Points on a hilly landscape, in no order, each with its height.
From any point a climber steps to the highest of the 2 points nearest to it. It stops when none of these is higher. Distance is the straight distance between rows; heights are no part of it.
Q987 (h 669): [ 13  37  20  22  19  28  -3 -39 -21 -25   7 -29 -51 -43 -16 -64  12  55
  42  -5 -10 -12  18  39  -9  21  40 -68  18 -48  15 -32 -49 -32 -14 -32
 -33 -19  -6 -26   6   7  -4 -37  -8  -9  68  49 -11 -38  12  -8  -6  14
  42]
Q804 (h 226): [ -40    5  -20  -34  -12   -4  -42   28   30  -20   41    7   81   -3
  -40    1   -2 -103  -23   32   26   64   -5   10  -16   23  -20  -21
   14   53   39   17   16   27   23    8   29   32   21   23  -16   43
  -15   40   -7   21    9   -1   23   -6    9   -4   23  -48  -21]
Q913 (h 62): [ 13 -43  34  -5   8   6 -37 -11  64 -73 -12  18 -32  28  15 -11 -13  41
 -10  11 -27 -24  35 -64 -22 -17  29  40 -53  25 -15  48  47 -30  -4   3
 -34 -39 -28  12 -32 -35  -5  -2  72  -6 -27 -36  27   3 -49  -8  -5 -45
  10]
Q746 (h 350): [-19  13  15  48  -8   6   5  -6   9   6 -20 -36 -52 -16 -20 -16  21  46
  12 -40  36 -32  10  -5  21 -13  -3 -65  -2 -76 -14 -20 -24  -8  -2 -16
 -17  -7  -6 -22  15 -11  14  -6   1  35  49  42 -49   4  14   3  43  51
 -31]
Q223 (h 215): [  0 -23  17 -14  -3  17 -35  10  58 -12  39  26  39  -8  -6 -13 -30 -68
 -17  53  32  42  10 -22   9  19 -10 -33  22  36  36   3  51  24  46  10
  61  12  16  32 -37  26 -26  27  11   6  30 -12  16  -9  -6  11  21 -64
 -47]
Q908 (h 26): [-16 -24  35   8  26   1  16 -18   3 -18 -21   9 -17  46  -6  -8   3   1
  59  28   7  12   3 -44  -1   3  11  14 -19  -7  24   6  36  43 -11  -6
 -21 -56 -23   6 -19  -8 -21  -5  67  39  24  51 -27 -53 -32 -15  12 -49
 -15]
Q529 (h 731): [ 93 -23  15 -23  32  22 -10 -13 -21 -15  -4  35 -10   3  34 -51 -57   6
  17  41 -44 -22  28  14 -14  24  31   4  12  31   2  -6   2 -25  -3  14
  27 -39 -10 -26 -45  19 -23 -30  14 -46   6 -54  28  -5   4  27 -74 -22
   6]
Q806 (h 459): [-12   6 -50  -7 -37 -43 -22  41  -4  15  57  47  20 -19 -14  38  10 -60
 -22  20 -37  15 -23   6  13  21  10  25  32  67   5  16  25  -5  21  16
   7  23  55  23 -14  39  -7  25 -27 -42 -50 -60  33   1   8  13 -20 -24
   7]
Q76 (h 538): [-37  -4   0  -8 -26  19  -2  19   7  74  42 -52  29 -44   0 -23  -4 -48
 -21  -5  34  19 -15  46 -17   9 -27 -40  25   8  21 -25  -7  20  27 -16
  33  76 -32   3  31 -10 -13  24 -26   2  15   1  14  24  27  16  37 -12
 -21]
Q934 (h 672): [  5 -18  20  32 -40  28  25  -8 -29  19   8  36 -14  -6  18 -40 -23  24
  26  24  -5  11  51 -24  34 -47  -1 -53  19 -26  -6  -3  29   9  56 -20
   2 -39   8  17   6  -6   6  22   9 -31  24  -3 -65 -10 -12 -43 -13 -30
 -31]
Q571 (h 279): [-36 -10  14   3 -23 -47 -40   0  45 -47 -15  15  23  34 -23  37  36  23
   9  -8 -41   7  -9 -44  -3 -11 -16  18 -84  14 -19  35  17  23 -16 -24
 -55   9 -29 -40  30 -41 -23  11  44  41 -53  12  25  -8 -48 -38  39 -48
  34]
Q994 (h 53): [ 45  -2  14  -5  55   2 -40 -17  25 -86 -33   7 -36  34  -8  -4 -19  56
  12  12 -44 -28  33 -21 -29  22  43  33 -46  14   3   3  15 -30 -38  -2
 -37 -47 -23  -6 -47  -1 -13 -44  63   7 -20 -35  37 -11 -41  -8 -35 -22
  34]
Q585 (h 506): [  3  39  -8  -8  63  -5  -7 -41 -20  26  10 -16  -1  -7 -40 -15 -30 -55
  39  17  20 -11 -24  65 -20  61  20 -26  47  -5  61 -13 -63  11 -50   5
  27   6   9 -10 -31  47 -11 -35  -6  44  56  14  25 -33  30  43  -7   7
  17]
Q828 (h 691): [103  -6  26  28  -9  19  10 -11 -21 -11 -30  44 -28  -2  45 -31 -35  47
 -12  -1 -63 -33  37  -3  15   7  17  10  -7 -10 -25  -4 -16 -35   5   6
  11 -48   1 -23 -32  -1  -6 -27 -10 -49 -25 -38   4  44  -1  12 -70  11
   6]
Q236 (h 366): [  8  -5  26 -64  35  36   7 -13   1 -17  -9   2  21  19  40 -38 -35  18
  24  39  27  10  31  19 -38  -3  29  23 -26  33   7 -12  73   1  25  30
  34 -14 -14  26  -3 -30 -35  17  21 -54  20 -40  17 -34 -11  -2 -48 -36
  -9]
Q881 (h 77): [ 12  28   2  28 -16 -46   6  -4 -46  30 -47 -14  13 -10 -18  42  25 -22
 -45 -25 -14  20 -43   4  38  13 -54   1  -2 -32 -34  -7 -73   6 -16  10
 -26  44  15 -61  22  15  14 -23 -26  49 -48  44 -14  48  11 -29  32  63
  27]
Q265 (h 592): [ 10  33 -10  41  -4  19   9 -13 -13 -50   4  10 -71  -6   7 -31   4 100
  35   6 -23 -20  45 -22 -19 -42  50 -45   6 -18   3 -15   5 -51  10 -53
 -40 -62  -5  20   1  -7   0   1  41 -38  17  -8  -9 -27 -32 -32 -22 -22
  39]
Q599 (h 594): [-30  23 -33 -14  21   7  -1  22  34 -55  -8 -18   2  16 -20  24  13  16
 -31 -20  23   1  19 -23 -25 -20   2  -1  -7  -7  -6  14  -8 -42  -8 -20
 -14  15  15  28 -16   2  17  11  14  20  -6   4  11  10 -38   3  29  -3
   4]
Q684 (h 631): [  8  37   7  42  15  48  29 -14 -21 -21  -5 -20 -63 -25  -5 -56  12 101
  45 -14 -10 -12  51   0 -14 -17  36 -64  -4 -53 -12 -15 -21 -37   6 -41
 -36 -49 -23   6  30  -7  14 -22  -6 -33  59  44 -51 -20   6 -36 -19  13
  30]
Q926 (h 659): [108  18  17  28   7  29   2 -11 -26 -16 -42  29 -37  -7  15 -32 -43  38
  -9  -6 -32 -22  50  17  32  23  18 -32   5 -49 -23 -19 -40 -55   8   2
   9 -34  27 -16 -34  19   3 -32 -24 -23  38 -19 -14  40  14  20 -55  47
  -2]
Q251 (h 562): [ -8  28 -28 -22  53  18  14   3  26 -44   1 -23 -18   9 -39   7  13  16
  -2 -33   0 -17 -33  -2 -46   5  24  25  18  22  19  10 -50 -64 -48 -18
 -11  19  -2  20 -40  45  21 -23   9  25  10  -7  14 -24 -36  33  -9  11
  28]
Q947 (h 440): [  5 -30 -26  -9 -38 -42 -20  27  10  39  30  51  46  15  11  38 -13 -61
 -20  34 -22  12 -44  -6  14   5 -12  61  25  64   2  26  47  45  22  46
  27 -11  20  18   4  20   6   6 -14 -22 -53 -47  20   7  21  13  -4 -30
 -21]
Q338 (h 381): [-65   7 -46 -30  45  50  40  -3 -22  28   3 -69  26 -10 -25  -8  27 -35
   1 -59  58  13  -9  54 -26   3  -6 -18  39 -21  45 -12 -31  -1 -35   6
  29  42  28  51   8  -1  27   6 -31  14  69  46 -21  -8  30  41  17  73
 -27]
Q936 (h 624): [-13  20 -27 -22  10   1   9   4  31 -32 -54 -20  22  21  12  49  17  28
 -42 -39  22   3   8 -21 -15 -24 -19  19 -45 -23 -48  12  13 -28 -16  -4
 -21  35  29  10  32 -33  10  23  -2  -4 -33  -4   8  38 -23  -1  25  29
 -12]
Q615 (h 363): [-47 -12 -31   2  10  39  69 -15 -19  38 -24 -51  24  18 -12  11  17 -23
  -6 -32  56  20 -20   3  22 -13 -25  10  31 -23  20  -2   9  36  -9  16
  20   4  14  21   8  -3  33  10  -5  42  47  52 -48   2  13  24  35  33
 -76]
Q217 (h 74): [ -2 -24  16  25 -55 -28 -27  -5   2  44  40  27 -18 -15  24   5 -14   8
   5  27 -21 -35  10  -8   8 -19 -13   0   5  10  -8 -20  43  34  51  -7
   4 -10  -6   8  39 -22 -23  32   4 -33 -40 -46  17   1 -10 -20   6 -44
   3]
Q435 (h 253): [  7 -21  12 -21 -13 -30 -47  11  33 -37 -19  28  52  27 -25  29   4 -31
 -36   8  -8  33  -1 -31  22  27 -33  18 -12   9 -17  23  -3  23   8   1
  -4  14  13 -12 -19  25   9   0   2  57 -39  13   9  17 -11   1  17 -17
 -11]
Q808 (h 188): [-65 -18 -25 -36   2  57  43  19  29  -8  24 -25  38   8   0 -29   3 -12
  -1  -6  65  58  11  -7  10 -30  -7 -38   7  21  32   9  52 -11  29   4
  30  25  16  55 -10 -13  16  53  -7  -6  45  37 -26  -4   0 -12  41 -29
 -53]
Q168 (h 386): [-16 -17   3 -49  14   1  28  -4 -31 -36 -18  15  24  33  11  -6  -7 -27
  33  57  50  48   0  14 -10  10  12  39 -12  46  44  -1  68  47  12  50
  15 -28  24  34   0  -2 -40  18  15  -4  14 -11 -10 -57   4 -16 -18 -49
 -24]
Q839 (h 162): [-14   9 -17 -37  21  49  58  -6 -21   7  49  14  13  13  26 -30 -14   9
  12  17   5 -15  18 -11 -28 -20  45 -10  36   3  30   7  32 -33 -19  -7
  15   5 -11  24  -8  22  14  28   4 -50  27  -6  -2 -35 -17  59 -28 -40
 -20]
Q946 (h 530): [-18  28  -3  -5  22  -8  -1 -23 -29   5  12   8   8   6 -34  -8  -5 -45
  46  18  14  15   1  27 -29  42  16 -36  22   2  58 -28 -18  30 -25 -20
 -17   7  18   1  17  27 -28  -7  21  27  30  37   4 -50   3  10  13 -29
   1]
Q197 (h 403): [-29 -27   2 -39 -20 -23 -32   8  -1 -52  -3  38  63  27 -12  -2   8 -36
  20  47  13  56   1 -15  -2  14  -2  15 -32  54  18  26  84  59  22  26
 -15 -16   7  11   9  -4 -25  28  22  -8  -8   2  -4 -37  -3 -34   4 -73
 -17]
Q949 (h 338): [ 20 -12  -5 -25  42  21  13   3  17  51  42 -14  -9  -3   7 -12 -34 -21
  -9  -7  -7 -43 -46  35 -21  13  21  43  19  14   3  13 -33 -28 -28  12
  36  20 -38 -25 -42  19  28 -21 -41  -1  15 -30  33   3   3  57 -53  26
   3]
Q521 (h 420): [ 15  -9   9  21 -18 -50   4   0 -32  91  19  28  25  15  18  52 -25 -76
 -23  42   1  -2 -45  10  15  47  -5  40  36  25  24 -24  11  78  -2  55
  29 -18  20  -3  20   2 -13   7 -17  17 -39 -24  16   4  32  17   8   8
 -31]
Q307 (h 714): [-11 -24  20  13 -17   9  44  21 -24  17   7  -9 -42 -19  31 -51 -13  32
  43  12  -6  19   1   4  26 -35  -1  11   4  12  -5   4  21  -1  32   1
  -5 -34 -35  12  -9 -26  20  -8   4 -18  20   7 -30 -25  29 -46 -29  -9
 -15]
Q287 (h 415): [-35  33 -13   3  19   5   9   3 -25  20   7 -86 -43 -62  -1 -13  48  25
  14 -71  51 -17   2  62 -12   9 -19  -3   6 -44  12 -37 -34 -12 -20   4
  -7  34   4   3  34 -29   2 -14 -33   1  68  29 -24  -5  48 -22  18 109
   9]
Q517 (h 543): [-31  -3 -27 -24  35 -25 -34  21  29  38  17 -13  47   4 -33  37 -11 -84
 -40   1  -5   9 -64  36 -40  34  -5  78  16  51  22  19 -63  13 -25  27
  42  53  -2  24 -19  37   8  -3 -32  42 -29 -18  41  14   9  34 -18  21
   7]
Q129 (h 86): [ 24 -35  28  30 -55 -14 -22 -19  45  20 -10  22 -13   6  34  29  -6  43
 -28  -4 -24 -50  13 -48  25 -30 -32   1 -10 -24 -44   6  25  17  35 -11
  -9  -8 -23 -26  39 -40  12  13   7 -14 -50 -41   1  41 -25   0  21 -10
 -13]
Q895 (h 396): [-81  17 -48 -23  20  29  20   0 -34  40  19 -93  -4 -39  -7 -19  54 -10
 -10 -84  55 -11  -5  73 -33  -4  -5 -19  25 -47  22 -16 -45 -16 -17  10
  20  63  31  30  47 -26  13   4 -38   0  62  52 -20   9  54  42  23 100
  -6]
Q53 (h 50): [  4  32 -14  25 -63 -52 -33 -12 -52 -12  14  50  23  -2 -37   9  26 -34
  -3  28 -11  26  29  -4  41  22 -15 -70   8 -25  -4 -20  -4  19  30 -33
 -36   6  81   8  47  42 -32  20  16   6 -21  17  -3 -11   4 -43  34 -25
  12]
Q738 (h 583): [-62  31  -6 -26  31 -14   1  16   8  11 -19 -52  -2   2  11  38  34   8
  10 -44  52 -13  -3  34 -48  17  -8  40 -55  -6   5 -33  -9  18 -17   5
  -4  25  -3  14  31 -51 -27  12   5  27   9  15  29 -11  -3 -14  15  40
  15]
Q249 (h 753): [-13 -24  31 -18  15  18  37   9 -12  23   8 -22  -9 -18  10 -56 -13   0
  31  30  24  11   6  32   3  -3   6 -13  14  -6  17   2   5  14  -6  -1
   1 -11 -48  -9 -12  -5   1 -14 -19  -4  57  29 -49 -29  21 -19 -20  -9
 -16]
Q493 (h 45): [ 59   3  31  13  31  11 -26 -22   4 -77 -22  22 -22  13 -27 -22 -12  40
  23  43 -38  -1  41 -15 -12  27  31 -17 -31  12  12  -5  -1  -7 -23 -27
 -22 -59 -25 -17 -48  16 -30 -39  58   9   2   8  24 -32 -33 -18 -37 -52
  43]
Q819 (h 106): [ 36 -11  -7 -16 -11  22  25  51  14  47   4  20   9 -14  34  30  -6 -17
 -65 -26 -16 -19 -10 -21  42 -14 -10  26  19  -2 -44   2  -8 -48  12  22
  72  31  21  19   0 -16  20   0 -51 -37 -22 -64  24  66   2  39 -13  57
 -33]
Q346 (h 567): [-32 -38  19 -26  -8  27 -16  18  54  21  35 -45  53  -1   5  -8   6 -20
 -17  -8  28   3 -19  12 -19  -2 -37   1 -13  17   4  15   9  23   2  -3
  40  49 -64  -6  -2 -25   2  16  -5  23  -6  24   2  21  11  15  26 -22
 -29]
Q4 (h 349): [-30  -3 -14  32 -13  24  67  -2  -1  38  -3 -32 -34  -7 -10 -18  16  10
   6 -47  31   0  -2   6  51 -29  -8 -29  32 -48   8 -14  -3  17  16   2
  -7  -3  -2   4  14   7  46   6  -7  34  48  52 -72  12  29   4  38  35
 -59]
Q673 (h 148): [-24 -13  -3 -40  -2  29  25  -3  -1  28  22   1  43  28  19  15  -2  -2
 -10   4  -4 -16  -4 -10 -34 -20  19  28  -9  23  -1  23  24  -9 -41 -12
  -6  18 -37 -17  14   9  19  23 -23 -42 -41   0   3  -4 -15  51 -22 -40
 -14]
Q237 (h 565): [-91 -12 -52 -26  20  14  -7  23  49  38  19 -34  77  22 -30  37  14 -63
 -42 -10  35  40 -76  36 -46  20 -24  70   8  40  41  18 -46  18 -29   6
  47  57 -12  45 -11  19  21  17 -29  64  -1  10  15  23  -8  33  15  20
 -30]
Q925 (h 47): [ -11   -4   12    1   -6  -36  -30   -8  -20  -49   44   47    9  -11
  -23  -30    0  -27   62   88  -26   20    9  -16  -16    8   32  -17
   12   58   30    6   33   30   -1  -36  -19  -47   -9    4   -7   24
  -45   21   55  -43    6  -16   10  -86  -11  -32  -16 -101   35]
Q376 (h 138): [ -5 -38   7 -20 -25  36   5  -2  46   5  32  24  40  29  13  25   4   7
 -28  -6 -21 -29   1 -61 -17 -38   8   2  -2  -8 -26  37  25 -16 -23 -24
   2   6 -43 -24 -19  22  32  24   3 -37 -49  -3   7  14 -31  51   4 -57
 -11]
Q768 (h 591): [-26  20 -12  13  -4 -27  -3  -1  32  22 -67 -39   1  -2  17  57  20  40
 -35 -53  39 -10   4 -14  26 -27 -62  -1 -36 -26 -42 -12   1  15  13   5
  -2  24   7 -17  48 -72  20  25 -12  31 -14  10 -25  54   4 -17  57  68
 -22]
Q842 (h 348): [ 16  -5  17 -25  17  62   9  -6  15 -22 -11   1 -41  -8  43 -48 -30  63
  28  17   5 -16  48  -2 -18 -17  29 -10 -30   6  -7 -27  68 -20  30   2
  27 -33 -32  34  -8 -51 -19  17  17 -63  24 -34   7  -6 -18 -16 -45 -13
   4]
Q285 (h 457): [ 24  37 -20 -26  14  11   2  23 -31 -18 -26 -39 -10 -38  10  -2  -1  11
 -26 -34   7  16  29  44  -3  -6 -16 -23   5 -15 -20 -24 -26 -58   2   0
  10  52  38  30  24 -25 -13 -14 -42 -26  31 -28  15  41  18   4 -24  65
  23]
Q807 (h 355): [ 57 -43  11   2  33   7  18 -13  20  29   4  16 -31  21  28 -20 -46  19
   6 -17 -28 -56 -30  -2  11  15  28  78  22   1   3  24 -11 -28 -39  24
  20 -37 -39 -38 -68  17  27 -51 -15   0   1 -34   4  19  27  57 -56  19
   0]
Q618 (h 479): [ 14  17 -19 -61  11  22  14  57 -22 -23 -13  -5  45 -19  -4  -9   1 -41
 -29 -19  13  55  28  36   1 -16 -20   2  -7   7  -6  -1 -21 -50  13  14
  34  58  37  49  -4   4   5  10 -36 -14  34 -14  -3  33  28  -9 -11  30
 -19]
Q361 (h 422): [ 12 -31   5 -31 -44 -36 -43   4  -1  -3   6  50  91  38   6  28 -23 -73
 -17  39   3  29  -2   0   3  29  -3  46 -23  42   4  33  68  68  17  62
  11 -17  22  -4  17   3 -24  11 -13  -7 -54 -15   3  -8   1   4   0 -46
 -16]
Q841 (h 330): [ 18  -4  25  52  21   1  -1  -9  40 -37 -32 -19 -70   3 -10  -8  14  73
   8 -30  -8 -19   4 -47  11 -12  -6 -25 -22 -39 -26   6 -17 -21   0 -22
 -38 -39 -37 -28 -27  -8  36 -25  21  45   0  24 -37   3 -17 -12  19  28
  12]
Q453 (h 481): [ 27  27 -18   3 -23 -34 -16  11 -49 -16  15  47  -8 -15  -4  15 -24 -38
   5  33 -40 -10   2  15 -12   5   7   8  25  35   6 -12  -4 -12   0  -2
 -13   9  43   8  -2  32 -21   1   2 -41 -49 -46  36  -2  -3  -6 -32 -16
  28]
Q617 (h 116): [ 44 -33 -11  -5  -6   9   9  31  31  17  -2  28  -9   1  13  17  -6  15
 -40 -28 -46 -21 -30 -35  25 -39  -3  42  30  17 -37  33 -19 -47   3  21
  21  16   5 -22 -30  14  42 -20 -45 -26 -50 -48  13  58  -4  34 -27  23
  -3]
Q614 (h 238): [-34   7 -36  -6 -40 -14 -20  22  -5  12  19  11  84   1 -45  31  32 -73
 -33   9  16  50 -10   3   7  25 -29 -11   6  17  12  24  -6  34  -3   4
  -3  32  37   8  16  45  -2  18 -19  27 -26  29  -3  12  12  -9  39 -14
 -26]
Q799 (h 67): [ 12  39   3  41 -17 -31   3 -38 -60  12 -38  13  17  10 -35  34  32 -15
   1 -22  -7   7 -12  -4  17  24  -9 -55 -10 -67 -22 -22 -72  12 -16 -27
 -42  11  31 -56  30  17 -13 -19  -7  54 -29  70  -6  10   8 -10  38  25
  38]
Q679 (h 63): [ 17 -48  21  22 -60 -19 -50 -11  12 -21  50  43 -15   4  29 -14 -13  10
  14  37 -54 -31   8 -50   5 -18   8  26   6  44   2  34  46  19  34  -2
 -16 -27 -18 -14 -27   1 -17   8  33 -59 -42 -51  28 -17 -20  -5 -21 -72
  29]
Q147 (h 484): [ 20  29 -13 -14  50  -4  21 -11 -44  34   7 -43 -29 -35  -6 -46 -10 -46
  15   0  28  -1 -17  73  11  44   8   5  57 -10  36 -28 -63 -10 -34  35
  30  23  31   7 -30  26  -2 -37 -36  22  83   5  -1  -7  65  38 -15  75
   1]
Q648 (h 710): [  2  16  16  -5  37  33   1 -13 -15   4  16 -59 -36 -43   5 -72  -2  25
  46 -12  28  -4  34  65 -19  24  29 -53  15 -22  25 -29 -13   9 -10 -14
  13   6 -35   2   2 -10 -17 -24 -13 -13  87  21 -14 -35  38  -1 -17  24
   4]
Q496 (h 504): [ 21  31 -10  -8  23 -53 -27  11 -52 -15 -21   3   9  -9 -30  30  -4 -63
  -1  28 -21  23 -35  41 -25  44   2  38  -7  42  17 -17 -36   2 -38  16
 -12  12  27 -10  -5  44 -15 -17  -7   7 -36 -11  34 -23  23 -24 -23   0
  45]
Q282 (h 96): [ -1   1   2  16 -35 -25  37  19 -36  37 -18   0 -14  -6   9  22  30  29
 -18 -35 -31  -3 -43  -8  22 -54 -19  20   0 -24 -53  20 -13  -6   1  -4
 -32  10 -25 -44  34 -14  38  -9 -21 -16 -71   3 -18  11   8 -26  -6  14
  28]
Q433 (h 559): [-16  30 -19   8  -6 -13  14  14   4 -45  27   8 -46 -21  -3   2  12  42
  21   8  -1 -12  33 -17 -17 -32  20 -25  14  12  10 -15  22 -22  14 -31
 -16   3  22  44  -5  -6  -9  19  37 -16  16 -18  26 -36 -31 -24   8 -30
  22]
Q299 (h 695): [ 65 -24  38   4   6  26 -16 -29 -15   7   8  43  22   6  18 -47 -58 -21
  24  66 -23   7  36  -7   7  28  13 -33  25  12  10  -2  14   6  27   7
  41 -57 -22  -9 -32  32 -28  -5  19 -27  19 -10 -10 -22  -7  19 -45 -58
 -12]
Q864 (h 628): [ 78  30  18  37  20  33 -17 -17  -1   3 -26 -12 -44 -46  -5 -35 -10  40
  -8 -25   3 -19  34  32  40  28   9 -58   3 -55 -22 -30 -67 -59  -7   1
  13 -18  21 -20 -32  32  14 -33 -45 -19  72  22 -28  34  37  20 -26  77
   0]
Q560 (h 55): [  3 -16   7  28 -49 -36 -45 -12 -17 -28  62  66 -13 -15 -11 -16  -2  -8
  42  72 -56 -10  -7 -33  11 -12  12 -10  11  45  25  22  30  15  23 -37
 -17 -34  -9 -26 -24  27 -19  24  42 -52 -35 -30   5 -45 -16 -26 -14 -86
  46]
Q632 (h 524): [-28  15 -25  -9  39 -51 -29  11   4  10  -6  -8  20  15 -32  36   0 -63
   4   1  -3   4 -54  33 -46  58  -1  64 -10  40  33  -6 -45  20 -39  21
  -4  19   6  -2  -3  24 -13 -12  -3  45 -31  -2  51 -24  -2  14  -6  15
  22]
Q179 (h 36): [ 22  -2  24  32  36   1   5 -15   1 -73 -15   4 -33  -7 -33 -37  -8   3
  46  56 -18  32  36 -17  18  24  23 -39   7   5  26  -5  -6  -5   1 -29
 -27 -63  -2  15 -45  17 -17 -22  63  33  39  25  -9 -59 -26 -35  -2 -31
  16]
Q479 (h 590): [-61 -41 -12 -39  -2  27   7  25  42  31  23 -33  73  18  -7  13  19 -43
 -30 -11  26  42 -54  11 -13 -17 -22  35  11  46  21  30  25  29  -9  19
  35  45 -45  21  -8  -5  27  22 -22  29  -1  17  11  31   6   5  27  -8
 -37]
Q572 (h 203): [-14 -21  16 -12  19  49   2  11  64 -25  21  -5   1  -2  -7 -45  -9 -15
  14  29  39  33  25 -30  -2   1  -5 -45  16  11  32   3  39   5  31 -10
  32  -6 -15  32 -44   8 -11  25  32  34  54  22  -9 -21 -24   7  34 -50
 -43]
Q35 (h 555): [-30  32 -19 -21  24   1   7   1 -20   8 -18 -30   6  -1  20   9   5 -26
  19  -5  49   7  10  31 -38  26  -2  -7  -5  -5  37 -41   2  34  -7  26
  19   9  25  30  31  -7 -33  13  -5  22  33  13  12 -12   8  -4  27  13
  -5]
Q187 (h 370): [ 56  -3  12  15  34  -7   5 -46  -1  17  -8  20 -46  22  17  -2 -29  40
  23  -7 -21 -74 -26  -7   9  37  44  30  20 -23   4   6 -20  10 -32  22
  13 -56 -16 -49 -63  15  10 -50  -1   4  -1 -12  13  -7   6  56 -32  27
   4]
Q63 (h 59): [ 29  55   7  52 -29 -32 -17 -35 -67 -24 -29  44 -15   7 -29  20  28   1
  10  10 -16   6  23   1  15  16  -3 -78  -9 -58  -1 -35 -56  -1  -7 -49
 -48 -12  47 -19  39  20 -41 -10  17  25  -7  45  -5 -21  -5 -23  30   1
  43]
Q769 (h 505): [ -2  15 -15 -37 -10   4  26  34 -29 -24 -37 -10  29   3  34  11   1  -7
  -7   0  44  47  29   4  19 -22 -24  26 -25  15 -20  -3  49  -6  29  45
  16  17  49  62  18 -34 -12  34 -21 -28  16 -19  -9  13   4 -42  -7  19
 -28]
Q525 (h 174): [-67   8 -44 -47  33  57  49   2   5  18  52 -24  39  12  -3  -7  -7 -34
   6  -1  52  12 -15   8 -50 -19  34 -16  34  21  49  -2  38 -12 -10   0
  33  37  14  42   0   2   2  39   2 -16  39   3  25 -31  -5  55  12 -32
 -35]
Q985 (h 314): [  3 -25  15  51   0 -17   3 -15  25 -37 -25  17 -60  18 -11  13  12  63
  14 -28 -33 -25 -30 -61  16 -16   4  10 -23 -17 -36  39 -15 -20  -5 -29
 -56 -28 -45 -56 -14 -10  31 -45  38  37 -50  27 -26   9 -26 -22  20  -4
  39]
Q960 (h 369): [ 16  33 -10  46  24 -11  -2 -31   3  33 -12 -10 -50 -13 -13  26  30  36
  -2 -49  16 -52 -31  -6  28   4  14 -31  26 -72 -19 -29 -49  -9 -16   2
  -7 -33  21 -45  -3  33  30 -36 -18  31  13  37 -28  12  10  40  24  71
  15]
Q112 (h 105): [ 31 -15 -20  21 -37  -9  28  25 -18  -9 -10  18 -13 -16   0  21  14  22
 -35 -34 -54  14 -29 -19  36 -58 -20  16  26  -2 -57  35 -46 -54  23 -13
 -21  23   4 -35 -11  17  51 -18 -32 -21 -64 -14  -8  40   7 -25 -14  30
  37]
Q824 (h 127): [ 14 -47  -2  -9 -34  -4 -32   5  55  -8  39  56  31  34   4  28   0 -15
 -47  -6 -52 -16 -24 -65  19 -34  -1  36   2  34 -25  61  25 -29   2   3
  -2  23 -11 -21 -28  29  41   5   2 -24 -63 -46  26  46 -27  42  -9 -34
  -1]
Q402 (h 75): [ 12 -43  49  27 -26  -7 -37 -29  62 -29 -22   7 -30  27  29   1 -11  70
 -15 -19 -21 -42  36 -72   6 -37  -1  -7 -62 -23 -59  27  28   4  18 -18
 -32 -29 -51 -18  12 -71 -10  11  53 -20 -46 -14  -2  17 -37 -28  10 -27
   4]
Q149 (h 533): [-26  21   0   8 -36 -28  12  10 -39   4 -23  -5  -2 -13  23  10  10  16
   6   7  27  34  17  18  26 -29 -29  -1 -29 -17 -29 -26  27  30  25   8
 -25  18  28  34  63 -36  -8  27  -7  -9   4  15 -33  22   8 -70  38  11
  -7]
Q386 (h 87): [ -4   6   5  11 -10 -24  29  13 -41  32 -33 -46  -8  -9  13  24  18  11
 -13 -36  -9   1 -43  33   5 -19 -35  43 -28  -5 -32   2 -25  23 -24   1
 -31  18 -33 -40  47 -26  15 -24 -38   9 -34  20 -16  23  18 -29  -8  53
  26]
Q24 (h 437): [ -6  47 -14  -9  16   6  -8   7  -3 -23 -27 -77 -42 -67  12 -16  17  53
 -14 -58  30  -8  19  57  -4 -14  -9 -33 -19 -37 -23 -28 -34 -61   3  -6
  -4  37  23  14  29 -44   1   4 -48 -24  41 -11  -8  34  26  -9  -2  99
  28]
Q423 (h 405): [  7  -8  11  20  -7 -46  15  -6 -23  71  -8  17   5  20  18  36  -1 -29
  12  13   4 -17 -40  -1  -5  32  -3  52   0  -4   7 -26  10  65 -22  25
  -4 -27   1 -20  25  -2 -15 -10   5  26 -36   1   5  -5  15  22  15   8
  -4]
Q846 (h 662): [ 59 -18  33  42 -37  16 -13 -16 -33  10   8  57 -16 -16  -4 -48 -31  18
  21  60 -35   4  37 -15  39   1   2 -52  22 -17   4 -11 -16   0  35 -38
  10 -48 -18  -2 -18  18  -9 -16  19 -30   9  -1 -21  -7 -12 -23 -46 -47
   9]
Q466 (h 95): [ 29 -12  15  14 -44  -5  -4  12  35  60   0   1  -8 -15  44  47 -11  15
 -66 -25 -11 -41   3  -7  34 -23 -34   9  -9 -23 -47  -5   0   9  37  11
  40  17  -3 -18  44 -44   0  17 -33 -23 -53 -54  14  77  -9  13  10  42
 -25]
Q888 (h 389): [ 24  18  -2  12  12 -27  14 -21 -41  51 -23  10 -27  15   5  37  -1  -2
  17 -23  -2 -48 -28  22  -8  33  15  20  11 -31   1 -29 -18  32 -41  25
  -6 -37  14 -25  -7  15  -6 -34  -9  19   1   6  -2 -13   9  33  -4  48
  -5]
Q528 (h 295): [-35 -14  16  26 -14 -25  14   1   4 -47   1  10 -19  30 -19  27  44  48
  32   4 -31  11 -11 -53  13 -38  11   0 -35   9 -20  32  22   6 -10 -35
 -66 -16 -28 -20  21 -27   4   1  39  13 -26  22 -13 -36 -32 -54  37 -51
  40]
Q767 (h 264): [  0 -15  18  -2 -15 -42 -71  -7  47 -51  -3  30  34  40 -30  35   3 -38
 -26   5 -45  11 -15 -44   4  24 -20  25 -52   8 -29  40  -6  15  -9  -1
 -41  12 -11 -29  12  22   1 -13  31  54 -69  14  25   1 -23 -24  24 -35
  31]
Q920 (h 664): [-19 -17  -2 -26  -6  23  29  15  40  12 -16 -25  -3  13  32  -4  -1  59
 -13 -28   3 -12  18 -26   0 -62 -14  26 -28   0 -45  19  43 -35  23  11
  -5  25 -16  25  12 -67  36  35 -20 -37  -5 -31   1  32  -6 -16   2  11
 -14]
Q939 (h 563): [-60  34  -2  37 -27 -45  -7   2  -9  37 -27 -38 -13 -17  -2  37  35   8
 -10 -31  30  -1  -1   5  20   4 -55 -21 -36 -34 -22 -36 -20  40  25  -7
 -23  25  26 -11  82 -58 -23  25   7  50  -7  23  -8  32  15 -44  67  54
  -8]

For each start below, name the point where the climber stops.
Q265 | Q249
Q338 | Q936
Q888 | Q479
Q769 | Q936
Q571 | Q479
Q673 | Q479
Q908 | Q479
Q493 | Q617
